A landscape with many valleys, sampled at points; each row gives a point and its height.
A ball rolls from a point to the lowest of its 2 nearest points, and stops where none of them is lower. Distance is the straight distance between rows; heights are no part of it.
lito: [ -3   8  -1  -3  17 -17  -6 -21   2 -21   2  -2   6   7 -25 -20  -6  -3
 -15  -8   0   1   6   2   3  -3   8   3  -5  10  -4 -16  -6 -15   6  -7
  -5   4 -18   2   1   3   4  -9  -9   0  -9   0   5  -7  -4  -6]  height 682
vuli: [ -3   4   0 -10   2   4  28   4   0   0   1  -3  -5   5  -1   0 -16  -3
  -2   5   1  -6   6  -3   9  -5   4   7   6 -15   5  -3 -12 -11 -14  -7
  -1  -3 -13   8 -13  12  -5   8  10  -5  -1   5  -5  11   0  -4]  height 592
vofeb: [ 11  -6  -1   4   0  13 -13   4  -4  13   2   3   1  -7  22   5  16  -3
  25   3   7   2  -5   3   4   1 -10   0   2   0  -2  19  11   8   7  -9
  -3  -4  16 -13   8 -11   2  -1  -1  10   9   0  -4  -4   6  15]  height 257
kal: [ -1   3   5  -4   7 -13  16 -15   7   3  -2  17  -2   4  -6  -3  -3   0
  12  -8   6   0  -1   0   3  -4   2 -11   2   2  -2  -1  -5  -1 -11  -2
  -7   3  -2   2   3  -2   2  -2  -8  11  -1   7   1  -1  -5   0]  height 717
Mas: [ -2  28   6  -9   6   3  12 -11   0 -11  -6  -3   7  -4 -15 -12  -8 -13
   3   7  11   2   0   9  17  -2  13  -9   8   7  -5   7   4   0   1  -2
  -4   2  14   7   8  -2  -6  -9   1   1  -2   2   8   7  -3  -4]  height 418
ket: [  0  -8   2  -2   1   8  16  10   3  10   5 -17   1  -6   3   7   3   7
  11   3   7  -7   6 -13   7   2  -1   4  24 -12  25  -1   9  -1 -19   0
  -7  10  18  -6  -5   4  -8  13  15 -11   5  15   3  16 -11   4]  height 131
Pulor: [  3  -1  -1  -5  -1   2   2   2 -10  -6   3 -14   3   8  -4  -5  -2   1
 -20   7  -6  -9   2  -7   0   4   6  10   9 -13   6 -12   3   0  -2  -6
   4   2  -2   5  -7   0  -1   9  -4 -20  -4  -2  -6   2  -9  -7]  height 438
Lizat: [  3  11   4  -4   9 -12   7 -12   0  -6  -3   6   7   8 -13  -3  -2  10
  -7  -6   3   5   2  -2   5   0  12  -8  -2   8   2  -1   2   2   7   8
   0  -3   5   0   8   5   0  -1  -5  -2  -5   3  13   8  -9   4]  height 357
Vuro: [ -3  -1   1   1  -2 -10  10  -6   6   6  -1  16   3   6  -2   3  -3  10
   8  -8   1   5   0  -2  -3  -2   1  -7  -4   7  -1   2  -5   0  -6  10
  -1   0   2  -1   5   3   1  -4  -8  12   1   3   7   1  -2   3]  height 727
kero: [ -2   0   3  -4   6  -7  21 -10   4   1   1  12 -10   2   0  -5  -5  -8
  10  -5   7  -4   1   1   2  -3   0  -5   4  -8   0  -4 -14  -6 -19 -11
 -10   3 -14   6  -4  -2   0   1  -6   7  -3   4  -9  -5   1  -3]  height 706
peke: [ -5   6   3  -4   1   8  21   1   2   1  -6   1  -5  -8   7   1  -5 -11
  14   4   6  -6  -4   2   6  -8  -3  -5   8  -6   2  -2 -10   2 -20  -4
  -6   2   0   7  -8   5  -7  -2   5   9  -2   4  -1   5   7  -3]  height 90
losif: [ -4 -14  -1   6 -10  14  -4  16   1  12  -5  -5  -1  -7  18  14   9   6
  17   1   3   7  -2  -1   0  -3 -12   3   4   0  16  13   3   5  -4  14
   0   4  14  -3  -1   9 -10   6   7  12   7   3   2   1   6   9]  height 120
duzu: [  7 -20  -4   5   6 -15 -19 -14   2   6   1   6  -2  -1   1   9  17   5
  -7 -13  -9 -11  -6 -16  -6  17  -7   1   6  -4  -3 -13  20  -4   9  -8
  -7  -3  -2  -1   5 -13  13  12   4 -17  -4   2  -2 -11 -16  -5]  height 693
dof: [ -7  -2   3  -1  -5  15   5  11   5  10  -9  -3   0 -13  16  12   4   1
  18   2   2   1  -6   2   0  -9  -8  -3   8   2  12   4   0   9 -12  11
  -5   8  17   1  -6   9 -15   2   8  17   4   5  10   5   6   8]  height 80
ked: [  5   0   7  -2  -8   7   1  -1 -11 -10   8   1  -5  -4  -1  -6   0 -21
  15   5   9 -11   0   6   5  13  -4   5  12 -11   1   3  -1  -3 -15 -25
  -6  14   5  -2   0 -16   5   3 -12  -8  -1   0  -9  -6  -5   5]  height 227
vurom: [  1 -13  -2  -2  13 -19  -1 -17   3  -6  -2   7   1  11 -15  -3   2  13
 -21  -8 -10  -7   3 -12  -3   8   3  -1  -1  -3  -4 -23   1  -8   3  -2
   0   0 -10   3  -9  -5   7   7  -3 -10  -3   1   1  -3 -16  -5]  height 624
nuzu: [-25   5 -10   0  -7   8   6  14  18   1  -4  15  -5  -9 -11   4 -11   6
   3   4  -7   5   2   9 -11  -8   3 -16 -18   9  -4  -2 -18   1 -11  23
   0   6  -6  -2  -8   7  -3 -14  12  22  -1  -3   8   8  17   2]  height 151
Ris: [  8   5  -4  11  -1   0 -11  -3   2   8   0  14   1  -3   4   3   8  12
   8 -11   5   8  -5   7  -3   0   1  -5 -11  19 -15  17   5   5  20   8
   0  -9   4 -11  18  -7   2  -7  -4  13   3   1  13   0   5  12]  height 745
vefu: [  2  -6   0   7  -7  -7 -11   2   0   6  -2   6   7   2   0  12   4  18
  -6  -8  -4   9  -1  -3  -5   5   3  -2  -4  15   1   8   5   5  18  19
   4 -10   3  -2  17   5   3   5  -1  -7  -1  -1  15   4  -1   3]  height 359
Koluf: [-11  -7  -6   6 -11  12   3  16   6   8  -6   2  -4  -3  11  10   3   2
   8   4  -3   8  -4   6  -5  -6 -11  -4 -11  -1   3   5 -11   4  -9  14
   4   5   1  -1  -7   8 -10  -1   4  19   4  -2  -5  -1  12   6]  height 606
Bilum: [  1   6   1  -6 -13  10   5   1 -16 -13   7 -13   6  -2  -5 -16 -12 -14
 -12  15   2  -9   0   1   5   6   7  16   8  -7   6  -9 -10  -8  -3 -16
   5   6  -6   8  -4  -6   0   1  -6 -16  -2  -4  -8  -1  -2 -11]  height 501
nura: [  9 -12   1   8  -6   3 -20   7  -7   8   7 -11   0  -2  13   9  14  -1
   2   1  -2  -5   2  -7  -7  11  -4   8  14 -10  11   2  21   6   3  -6
  -2   0   9  -4  11  -9  11  10   1 -24   1  -1  -7  -4  -6  -2]  height 233
sosud: [  8   8  -2   3   1  -1 -13  -5  -3  -4   5   2  -2   0   1 -13   9  -6
   6  -4   5   3  -1  12  -6  -4  -4   1 -12  11 -18  10   8   8  15 -10
   2  -3   1 -10   8 -10   3 -13  -9  14   2  -4  -4 -13   7   6]  height 274
Fako: [  7  -5  -2   6   1   5  -6   3  -2  11   0   7  -3  -1  18  -1  15  -4
  20   2   3   2  -5   8  -2  -1 -10  -2  -8  -1  -7  13   4   6   1  -9
  -1  -1   6 -13   1 -10   2  -6  -3  14   8  -2 -12 -10   9  10]  height 225
zupi: [ -2  13  -2   0  -3   3  -4  -3  -4  -9   7  -2  -1  -2   0 -16   1 -16
   1   8   3  -1   1  15   1 -11  -1   2  -5   9 -11   1  -3   5  -3 -10
   1   6  -3  -1   2  -7  -3 -14  -7  14  -2  -5  -8 -13  13  -5]  height 651
kos: [ -1 -10   3  -8   2   4  17  10   7  11  -1 -10   1  -5   7  10  -1  15
  13  -1   3   2   5 -14   6  -3  -4   2  17  -4  23   2   4   0 -14   8
  -4   6  14  -2  -3  13 -12  12  15   0   4  15   9  13  -9   5]  height 168
dusug: [ -3  15  11  -9   7  12  22  -4   4   3 -12  -3   5 -11  -2   2  -3 -11
  19   7  14  -6  -2  -2  18   3   4  -8  15  -5   6   6   3  -2 -13  -4
  -8   7  19   7  -1  -1  -6   4   3  -6   4   9   7  15  -7   0]  height 370
batof: [  5  16  -4   6   2  -5 -11  -9   0  -7   4   1   0   0  -7 -13   5   0
  -2  -9   6   5   1  14  -5  -6   2  -1 -12  17 -14   7   5   8  17   4
   3  -3   1  -9  15  -3   3 -15  -8  14  -2  -5   9  -6   6   5]  height 226
Zovug: [ -3   0  -3  -2  14 -16  -6 -14   1 -15   5  -2   6   9 -20 -13  -9   8
 -26  -4  -6   0   5  -3   1  -1   8   4  -9   5  -1 -21 -11 -15   4  -1
   1  -2 -21   4  -7   4   6  -5  -5  -6  -7  -2   2  -2  -4  -7]  height 709
sig: [  4  -9  -1   4  -3   4   6  10  -2   9  10 -14   0  -1   1   6  11   3
   4   2   3 -11   9 -15  -1   9   2   6  27 -14  24  -4  16   0 -14  -5
  -7  10  16 -10   1  -6  -2  15  12 -17   1  10  -2   9 -12   2]  height 73
Mar: [ -2 -14  -5  -5   7 -13   3  -6   4   0   3   7   0  16 -13   1  -7  16
 -25  -4 -11  -2   7 -12  -7   6   7   2  -6  -6  -1 -22 -12 -11  -2   1
   5  -4 -19   2 -18   1   6   5  -1  -8  -1   2  -1   1 -13  -6]  height 589
lur: [ -6  13  -3   0  -6  10   7   3  -4  -7   4  -2  -2  -5   4 -11  -5 -15
   0  14   1  -3  -1  12   3 -13   1   0  -3   5  -6  -1 -10   5 -10  -3
   1   4  -3   3  -3  -2  -7 -13   1  12  -3  -7  -7  -5  18  -9]  height 640
nom: [  3   4   1   5  -1  -8   2  -8   4   5   0  19   5   2   0   5   3  13
   9 -11   4   5  -2   1   0   0   3  -6  -4  16  -5   9   2   5   7  12
  -2  -4   5  -6  14  -2   1  -4  -8  12   1   4  14   2  -2   9]  height 736
Nuze: [  0   3   3   0  -7  14  17   1 -10  -4   6  -1  -4  -9   2  -4  -4 -19
  15   8  11 -11  -1   4   7   6  -2   6  14 -14   5  -3 -10  -4 -22 -18
  -5  10   0   4  -3  -7   0   4  -2  -6  -1   1  -9   2   3   0]  height 176
fosu: [ -5   9  -3   9  -1 -10 -12  -6   0  -9   5   2   3   4 -11  -8   2   7
  -9  -9   1   7   3  10  -9  -3   3   0 -18  15  -9   1  -2  -2  11  12
   6  -5  -6  -7  10   4   7 -15 -10   9  -4  -6  11  -8   6   0]  height 157
vepe: [ -5   8   3  -4   1  11  11   3   7   5 -12   5  -2 -13  11   6   1  -7
  18   3   3  -4  -8   6   3 -12  -5 -11   4   3   2  -1  -4  11 -16   5
  -6   6  12   4  -7   4 -10  -4   8  18   2   2   8   4   8   3]  height 38
Zige: [-10  -9 -10   7 -10  12  12  15  -1   6   1  -3 -10  -4  17   9   1  -7
  10   4  -1   4  -1   4  -5  -2 -12   3  -7  -8   7   1 -17   2 -18   4
   4   4  -9   1 -12  10  -9   3   5  14   2  -1 -12  -2  11   3]  height 599
bepu: [ -1   1  -3   4   1   3   0   1   4   6  -3  11  -4  -6  12  -3   8  -3
  14   3   0  -1  -4  11  -3 -10  -9  -9 -13   6 -11   7  -2   9  -8  -3
  -1   7   4  -9  -2  -7  -2  -8   0  21   7  -2  -7  -8  12   6]  height 188
Kupas: [ -6 -17  -6   0  -7  -6   2   8   4   7   3   4   1  14  -7  10  -8  15
 -13  -5  -9   9   8  -8 -12   7   2   2 -11  -2   4  -5 -12  -6  -4  13
   9  -4 -14   1 -10  10   1   3  -4  -4   1   2  -2   1  -4  -5]  height 535
vuto: [ -7  16  -1  -4   3   6  18  -2   4  -7   0   3  -5  -6  -1  -9 -14 -14
   3  10   0  -5   0   6   8 -14   6  -6   2   2  -5  -4 -14  -5 -14  -3
  -5  -1 -12   5  -6   2  -9 -11  10  14  -6  -4  -2   2  20 -13]  height 627
Dakom: [ 17  -1   5  -4  -1   5 -23  -2  -7  -3   4  -1  -2  -2   7   0   8  -8
  12  -2   9   1  -4   3   0  13  -9   5   7   4 -12  13  19   7  17 -22
  -3  -5   7  -8  13 -15   9  -2  -9  -7   0  -3  -2  -7  -7  12]  height 572
zil: [  5 -18  -3   0  11 -18  -7 -18   3   0  -1  10  -1   4 -10   6  13  10
 -13 -13 -10 -10  -3 -17  -4  15   0  -2   6  -2  -5 -20  13  -4   7  -3
  -5  -2  -2  -1  -2 -12   9  12   2 -12  -4   2   3  -6 -19  -4]  height 662
labu: [ -5  10  -2   2   4   1   3   1  11   4  -6  17  -2 -14   7  -5   1   2
  14   0   1  -2  -4  15  -4 -15  -3 -18 -15  14 -11   2  -2  13  -9   7
  -4   9   4  -7   0  -6  -2 -10   8  25   5  -2   5   0  13   7]  height 154
lanu: [-14   9  -5   2   0   3   6   7  15   0  -7  16  -3 -12  -1   0  -6   5
   7   1  -6   1  -2  12  -8 -14   0 -19 -16  12  -5  -2  -9   7 -13  16
  -2   8   0  -3  -3   1  -4 -12  11  24   1  -5  10   4  16   2]  height 121
gito: [  0 -14   1  12 -11  10 -11  18  -5  10  -2  -8   1   1  18  11   9   4
   9   3  -2  10  -2   0  -2  -1 -10   5   0  -5  11  14   3   4   4  12
   5  -1   8  -3   5   5  -3   7   1  -1   7  -2  -8  -3   6   4]  height 161
guser: [  6   3   4  -3   7   0   5 -10   7  11  -2  13   1  -8  10  10   5   3
  23  -7  12  -2  -7  -6   9  -1  -2  -7  11   8   9  13   8   7  -3   3
  -7   3  18  -3  12  -4  -5   7  -3  12   2  10  11   5  -7  12]  height 309
Vule: [  1   1  -3 -10   8  -5  -3   1  -4  -7   2 -12   4  13 -13  -4  -5  10
 -38   6 -15  -5   4 -10   0  -4  12   6  -2  -9   2 -18  -4  -6   6   0
  10  -7  -9   6 -17   8   0   7   6 -14  -2  -3   0   9  -7  -7]  height 566
vipez: [ -2   4  -3   7  -2  -4  -9  -3  -3  -3   8  -2  -4   3   4 -15   5 -10
  -1   2   0   3   0  11  -6  -7  -5   4 -16   5 -10   2  -6  -1   1  -8
   4   2 -12  -4  -2  -7  -2 -12 -11  13   0  -7 -14 -18  13  -2]  height 665
dor: [ -2 -25  -4   9  -5 -14 -15   4   2  12   0   3   5   8   2  18   7  17
 -13  -8 -13   2   2 -13 -13  12  -2   2  -3   0   4  -8   8  -4   7  13
   6  -9  -6   1  -1   1   6  11   6 -16   2   0   1  -4 -10 -11]  height 460
mepu: [ 11   4  -3  13   1   1 -22   0  -3   6  -2   3  -1  -5   4   0  10   9
   4 -12   8  12  -5   9  -6   4   2  -2 -15  18 -21  17   6   5  34   2
   2 -17   0 -11  20  -9   5  -8   2   4   1  -2  11  -2   5   9]  height 753
foral: [  7   1   5  -5   6  -9  -6  -9  -4 -10  -1  -3   2   5  -6  -7   0  -1
 -11  -2  -2  -4  -1  -3   0   4   2   4   4  -1  -2  -6   9   4   6  -7
   0   4   1   3   5  -3   4   2 -12 -13  -6  -3  -1  -7  -9   0]  height 453
Kured: [ 14   5   6  -7   4  -3 -20 -11  -3 -16   2  -1  -3  -1  -8  -7   2 -15
   5  -7   8  -4  -2   3   0  11  -6   5   6   8 -14   8  17   6  17 -22
  -3   3   2  -3  11 -11   4  -2 -13  -6  -4  -3   2  -9 -13   8]  height 596
Gugub: [-19   4  -9  -1  -9   4   4  11   8   0   2   9   0   3 -16   1  -9  10
  -7   1  -7  12   4   4  -9  -5   7  -7 -17   4  -1   3 -17  -4  -5  22
   5  -1  -5  -2  -2  13   0 -13   1  16  -3  -3   6   5  12   2]  height 189
Zal: [  3  -7   0  10  -1 -14 -19  -2  -1  -1   0   0   7   2  -4   7   4  13
 -15  -8  -5   7  -2   1  -9   6  -1   2 -12  10  -8  -1   6   3  24  14
   7  -9  -4   0  11   6  10  -2  -4 -14  -2  -6  10  -4  -2  -4]  height 417
gemi: [  6  -9  -1   4  -5   0 -10   3 -11  -3   5 -13   0   4   6   1   5  -2
 -12   3  -6  -8   0  -5  -5   8  -2  12   7 -12   5  -7   9   4   0  -5
   5   4  -1   3  -3  -3   6   7  -8 -20  -3  -5 -12  -5  -6  -7]  height 384
lom: [  1   3   0  -1 -10   5  -6   1 -13 -12   7 -15   4   2   0 -12  -7 -11
 -14  11  -1  -3   0   5   0   2   2  14   3  -2   1  -5  -4   1   2  -7
   8   4  -5   7  -2  -1   1  -5 -14 -10  -3  -7 -10  -9   1  -9]  height 532
koro: [ 15  -9   3   1   1  -1 -30  -1  -7  -5   6  -6  -4  -3   8   3   8 -10
   7  -3   2  -3  -3  -1  -5  17 -13   8   6  -4  -9   5  21   4  15 -24
  -3   0   2  -5   9 -15  16   1  -6 -19   0  -6  -9 -10  -9   5]  height 547
Bibo: [ -7   8   4 -15   3   3  22   9  10   2  -7   1   1   3  -7   6 -14   6
  -1   1  -3   6   5  -5   8 -11   8  -5   0  -5   5   1 -13  -6  -7  10
   0  -5   2   7 -11  20  -6  -2  14   6   1   8   7  21   2   0]  height 609
sil: [-12   1  -6   6 -12  11  -3  15   8   4  -7   3   0  -4   1   6   0   6
   1   4  -6  12  -4  10  -6 -10  -4  -8 -14   6  -1   9  -6   7   2  23
   3   4   6  -1  -1   7  -8  -5   2  19   1  -6   2   1  15   6]  height 598
siti: [ -2   4   9  -8  11   4  21  -7  10   9 -10   2  -3 -10   5   7   0  -5
  26  -3  12  -4  -4  -4  12  -4  -2 -11  16  -4  11   2  -1   1 -19   0
 -13   5  13   4  -3   3  -7   6   5   8   3  12   7  11  -6   3]  height 350
nakeb: [  6  -8   2   4  -6   7  -4   8  -5   7   5 -10   2   0  10   7   8   2
   5   4   3  -6   3  -9  -1   6  -2   8  18  -8  16   3  16   7  -6  -1
  -2   6  14  -4   8  -5   3  10  -1 -17   1   3  -4   2  -7   2]  height 156
bure: [  7 -16  -2  14  -3  -7 -30   6  -5  16   4  -7   0  -4  16  14  17   3
   0  -4  -5  -2  -1 -11 -11  10  -7   4   6  -8   9   1  22   0  10  -4
  -1  -9   2  -1  12  -9  13  12  14 -23   3  -1  -7  -7  -9  -6]  height 321
dez: [  1  -6  -1   8  -1  -8  -1  -5  -3   4   6   7  -8   5  10  -7   7  -6
   7  -4   4   0  -1   5  -6   0  -9   2 -12  -4  -7   1  -7  -4  -5 -12
   0   2 -13  -2  -4  -8   3  -5 -14  10   3  -2 -17 -16   6   3]  height 681
zavi: [ 10  -1   5  -2 -12   9 -14   2 -13  -8   9  -4  -2  -3   4  -5   4 -19
  13   7   8  -6  -1   8   0  14  -7  10   8  -5  -2   6   6   3  -2 -23
   1   9  11  -5   4 -17  11  -4 -14  -8   2  -3 -11  -7  -4   6]  height 273
Fuv: [ -2 -10  -7 -10   5  -7  -1   3   1   0   3  -4   0  15 -13   3  -4  15
 -34  -1 -17  -1   7 -14  -7   2  10   5  -7  -9   2 -20  -9  -9   2   3
  13  -8 -15   3 -21   8   3   9   9  -8   0   2  -1   8  -9  -6]  height 593
bamam: [ -2   3  -1  -6  -3   3  14   4  -4  -1   3  -4   0   7   1  -2  -9   0
  -9   5  -2   2   3  -3   2  -6   4   7   0  -9   4  -3 -12  -3 -10  -1
   2  -1 -10   8  -6  12  -5   0  -4  -1  -4  -1  -6   2   4  -5]  height 577
zamen: [ 12   2   3  -5  13 -13 -21 -18   1 -22  -1  -2   0  -1 -17  -9   0 -10
  -7 -13   2  -7  -1  -1   0   8  -3   5   0  12 -12  -3  14   4  21 -14
  -4   6  -4   0  10  -4   5  -3 -10  -8  -6  -4   7  -9 -15   3]  height 622
taso: [  8  -7   2   2 -11   7 -13   4 -14  -8   8 -11  -2  -1   5  -2   4 -12
   0   6   1 -10   0   2  -4  15  -4  13  10 -10   5  -3   8   2  -1 -15
   3   9   6  -1   2 -14  11   3 -10 -22   0  -3 -11  -6  -7  -1]  height 325
Zif: [ -2 -12  -3  -4  -1  -6  14   3   3   6   3   4  -3  12   0   3  -8  10
  -8  -4  -3   3   7 -10  -5   1   1   3  -3  -8   6  -8 -12  -5 -11   1
   2  -2 -14   4  -9   8   0   6  -3  -3  -2   5  -5   2  -5  -3]  height 556
delu: [ -7 -23  -4  11  -5 -12 -14   7   2   7   1   3   5  13  -5  16  -2  16
 -15  -6 -14   7   3  -9 -15  13  -2   1 -12   1  -1  -7  -4  -5   7  18
  12  -7 -14  -1  -7   6   5   6  -1 -14   2  -1  -3  -3  -7  -9]  height 503
Moso: [ -1   7   6  -5  10  -3  17 -14  12  10  -8  16  -2  -9   4   7   1  -2
  27  -8  10  -1  -7   0   8  -6  -1 -17   8   5   4   5   0   5 -12   3
 -12   4  11   0   3  -4  -4   2  -1  18   3  10   9   6  -5   5]  height 332
lud: [ -9   1 -10   0  -9  10  14  13  -2   1   6  -3  -5   0   7   2 -11  -6
  -4   7  -1   4   1   1  -3  -6  -2   6  -6  -7   2   0 -18  -1 -13   4
   5   0 -16   7 -11  14  -8  -2   2   9  -3  -5  -9  -1  13  -3]  height 590
tir: [ -6  14   5  -9  11   2  28  -2  13  -1 -12   4  -6  -3  -4   0 -15  -8
   9   2   4  -4   3  -1  13 -11   9 -11   5  -4  -2   0 -14 -11 -11   0
  -9  -8  -7   9 -13  10  -5  -6  15   8   1   4   3  15   9  -8]  height 610
leg: [ -2   5  -6  10  -9  10 -10  12   1   4  -4   0   1  -5   6  -3   4   2
   1   4  -5  11  -4  16  -2 -10  -3  -5 -15   9  -8  14   2  11  13  18
   6   0  11  -7   5   0  -4  -6   1  15   4 -10   2  -4  15   8]  height 588
fub: [ -3   5   3   0  -4  16  26   2  -3  -1  -2  -4  -7 -13   7   2  -8 -19
  20   7  10 -13  -3   1   9   1  -2   3  15 -12   3  -6 -12  -4 -23 -12
  -7   2  -3   7 -12   2  -5   2  10   0   1   3  -4   9   8  -3]  height 133
Rar: [ -1   5   2 -10   8  -1   6  -3  -7  -8  -4 -12   2   9 -14 -10  -3  -1
 -25   9  -7 -11   5  -7   8   3  12   4   9 -14   0 -13   4 -12   2 -14
   3   2  -1   5 -12  -4  -3  12   6 -19  -1   1  -2   8 -13  -6]  height 482
Napil: [  2 -12   3  16 -10   3 -20  15  -6  12  -4  -3   4   0  15   9  10   5
   8  -1  -6  17  -7   3  -5   0  -9   2 -10  -2   1  18   4   0  20  11
   6 -12   2  -6  10  -3   2   6   5  -4   7  -5  -7  -6   6   2]  height 228
nirub: [ 12  -5   2  -1   3  -8 -19  -8  -3  -5   1  -4   0  -1   2   2   7  -3
  -6  -4  -2  -6  -4  -6  -3  11  -5   5   6   0  -5  -2  21   7  14 -11
  -2   0   3   0  11  -8  10   5  -7 -19  -4  -2  -1  -9 -11   2]  height 505
lisu: [  0   4   1   3 -12   7  -5   7 -10  -6   3 -12   3   3   5  -5  -2  -6
  -9   9  -1   5  -1   8  -1  -5   0   9  -1   0   0   3  -2   8   2   5
   9  -1   3   3   2   5  -2  -7 -12  -3  -1  -7  -6  -5   5  -6]  height 557
mebib: [ -4 -13   0 -16  -2   1  15  15  10  11  -1  -8   1   2  -3  13  -5  23
   1  -2  -6   8   9 -17   2  -1   1   0   9  -2  19   2  -1  -3  -7  14
   4   1   8  -2  -6  16 -10  13  17   1   3  17   9  16  -9   5]  height 202
pir: [ -4   4   4 -13   6   4  31   5  10   5  -6  -2  -6   0   1   7 -15   0
   7   0   3  -1   5  -5  11  -7   1  -2   7 -11   4  -1 -13 -11 -14  -1
  -4  -4  -6   8 -15  16  -5   5  17   1   1  11   2  18   0  -2]  height 601
gef: [-10  13  -5   1  -3  -3  -1   2   3  -9   5   2   3   4 -14  -9  -6   6
 -12  -1  -4  10   3   8  -5 -10   9  -5 -15   8  -2   0 -10  -3  -1  16
   4  -3  -3  -2   5  10   1 -16  -4  14  -7  -6  10   0  11  -2]  height 235
Naza: [ -3  13   5  -8  -5   9  15  -1  -9 -10   1  -9   5   1  -8 -12 -15 -11
  -8  15   4  -7   3   2  11  -1  10   8   9  -7   2  -3  -9  -9  -5 -12
   2   1  -3   9  -4   0  -6  -1   0 -10  -2   1  -3   6   2 -12]  height 473
Fegit: [ -2   9   0 -13   7  -3   6   3  -4  -7   2  -8   3  14 -13  -8 -15   5
 -30  10  -8  -2   9  -5   7  -9  15   6  -2  -8   2 -10  -9 -13   2  -4
   9  -7 -13   7 -15  11  -3   6   8 -10  -1   1  -1  12  -2  -6]  height 540
Lin: [ -5  20   7  -9   6   1  16  -6  -1  -9  -4  -3   5   2 -12 -12 -12  -9
  -3  10   5  -1   2   5  15  -7  13  -5   6  -1  -2   1  -5  -7  -5  -4
  -4  -2   2   9   0   5  -6  -8   1  -1  -3   1   2   9   3  -9]  height 444
gorif: [  2 -22  -5  12  -4 -11 -21   4  -1  18   4  -3   0   0  11  17  17  12
  -7  -8  -9  -2   1 -16 -11  12  -5   3   4  -7  12  -6  19  -4   6   4
   1 -11  -1  -1   6  -5   8  15  16 -17   1   3  -1  -7 -12 -11]  height 392
sebu: [  5   8   6  -8  12 -10   5 -13  -1  -7  -6   0   4   6 -12  -6   0   2
  -9   0   1  -2   2  -6   7   5  10  -5   7  -1   2  -4   9   1   5  -6
  -2   3   6   3   5  -2  -1   7  -6 -13  -5   2   4   3 -15   2]  height 406
kogug: [  6  -9  -2   4   9 -18 -17 -12   0  -9   0  -1   6   1  -8   3   6   8
 -22  -8  -8  -3  -4  -6  -6   8  -2   2  -7   8 -10 -13  10   3  22   6
   3  -4  -4   3   5   1  12   0   0 -16  -4  -7   7  -4  -8  -8]  height 478
refor: [  1  17  10  -9  -1  12  13  -5  -2  -6  -6  -2   7  -7  -7  -4  -4 -14
  11  10  11  -3  -5   2  14   3   6  -2  13   0   1   7   5   4  -6  -6
  -3   8  20   5   5  -7  -3  -2  -4  -5   0   4   5   7  -6   0]  height 391
Rop: [  4   2   0  -2  15 -16 -17 -21   0 -24   1  -7   5   3 -22 -15  -2  -5
 -16 -11   0  -4   2   1   1   2   1   7  -5  14  -8 -13   4  -4  17  -7
  -2   5 -11   2   6   1   7  -7 -10  -5  -7  -4   6  -9  -9  -2]  height 652
gusa: [ 10  -3   3  11   0  -1 -26   2  -9   1   1 -10   0  -2   8  -2   8  -5
   1  -2   1  11  -6  10  -7   4  -7   8 -10   5 -14  10  10   5  29  -6
   7 -12   0  -4   9  -5   9  -6  -3  -8   4  -9  -7 -12   3   1]  height 353
gulip: [  2   1   1  -2  -1  -6   2   1   0   2  -3   3   9   7  -6   7  -1  17
 -11  -4  -4   8   3  -6  -1   0   8  -2  -2   6   6   2   1   7   8  16
   4  -5   7   1   9  10   0   4  -3  -4  -3   0  13   9  -5   3]  height 307
zumu: [-11 -10  -5  12 -15  13 -12  19   7  12 -11   3   0  -5   5  12   7   7
  11   2  -7  14  -7   7  -4  -5  -9  -7 -13   6   4  17  -1   3  12  25
   3   1   8  -5   0   2 -11   5   8  18   8  -2   0   1  14  12]  height 608
tana: [  3  -6   1  15  -6  -4 -17   4  -5   4  -1  -3   1   4   8   0   8   2
   0  -3  -3  13  -6   6  -8   0  -7   2 -14   0  -7  10   1   2  16   4
   8  -8  -3  -4   5  -3   3  -4  -8   0   5  -6  -9 -12   8   1]  height 294
kog: [ -7  15   0  -3  11   4  27  -4  13  -6  -7   4 -12 -10  -1  -3 -20 -17
  10   4   2 -11   2   1  10 -10  10 -12   7  -1  -5  -5 -15 -12 -13  -3
  -7  -9 -21   5 -14   1  -7  -8  19  14  -3  -5   0   8  23 -14]  height 617
Rane: [  0  -9  -4   4   0  -6  13  -8  -1   5   9  11 -13   4  11  -5  -1  -7
   9  -6   6  -4   0   2  -5   2  -9   2  -2  -8   1  -5 -14  -6 -17 -14
  -6   3 -21   2  -7  -4   3   4 -12   8  -1   1 -16 -13   2   1]  height 694
gik: [  9  -3   0   3   3   9  -8  -1   2  15  -1  12   2 -11  19   9  11   5
  24  -4   9   1  -6  -2   4  -2  -5  -4   5   8   3  19  11  10   6   1
  -5  -2  16  -9  12  -8  -3   3   1  16   6   6   8   0   2  16]  height 283
zoz: [ -3  12   2 -12  15  -6   5  -7  -3  -9  -6  -7  -1  14 -18 -11  -7   3
 -31  11  -7  -8   9  -4  13  -4  15  -1   3  -9  -2 -13   0 -22   7 -13
   5  -3  -9   8 -17   1  -2  11  13 -14   3   0   0  13 -10  -6]  height 513
desil: [  3   8   1   3 -10  12  -6   6  -6  -1  -1  -3   4  -3   7  -2   3  -3
   0   7   1   7  -4  11   2  -7  -2   3  -1   7  -5  11   6  14   8  10
   5  -1  17  -2   8   1  -2  -8  -6   6   2  -7   1  -3   7   3]  height 576

Call two points neighbours if one is among the 2 nearest of the other. Go from one point of each pair to the other, from neighbour to neighbour, staying as low as possible. Name the highest point that can't be avoided.
lanu and fosu: gef
Mar and vepe: Fuv
fosu and sig: Koluf

Two balls start at each pair of points below. Name the first point that both come to, or write never.
zamen and tana: never
Zif and Fegit: never
duzu and Rop: nirub

Where does a ball stop that starts at each point below?
zumu: lanu
lito: gulip
Fuv: vepe
Koluf: lanu
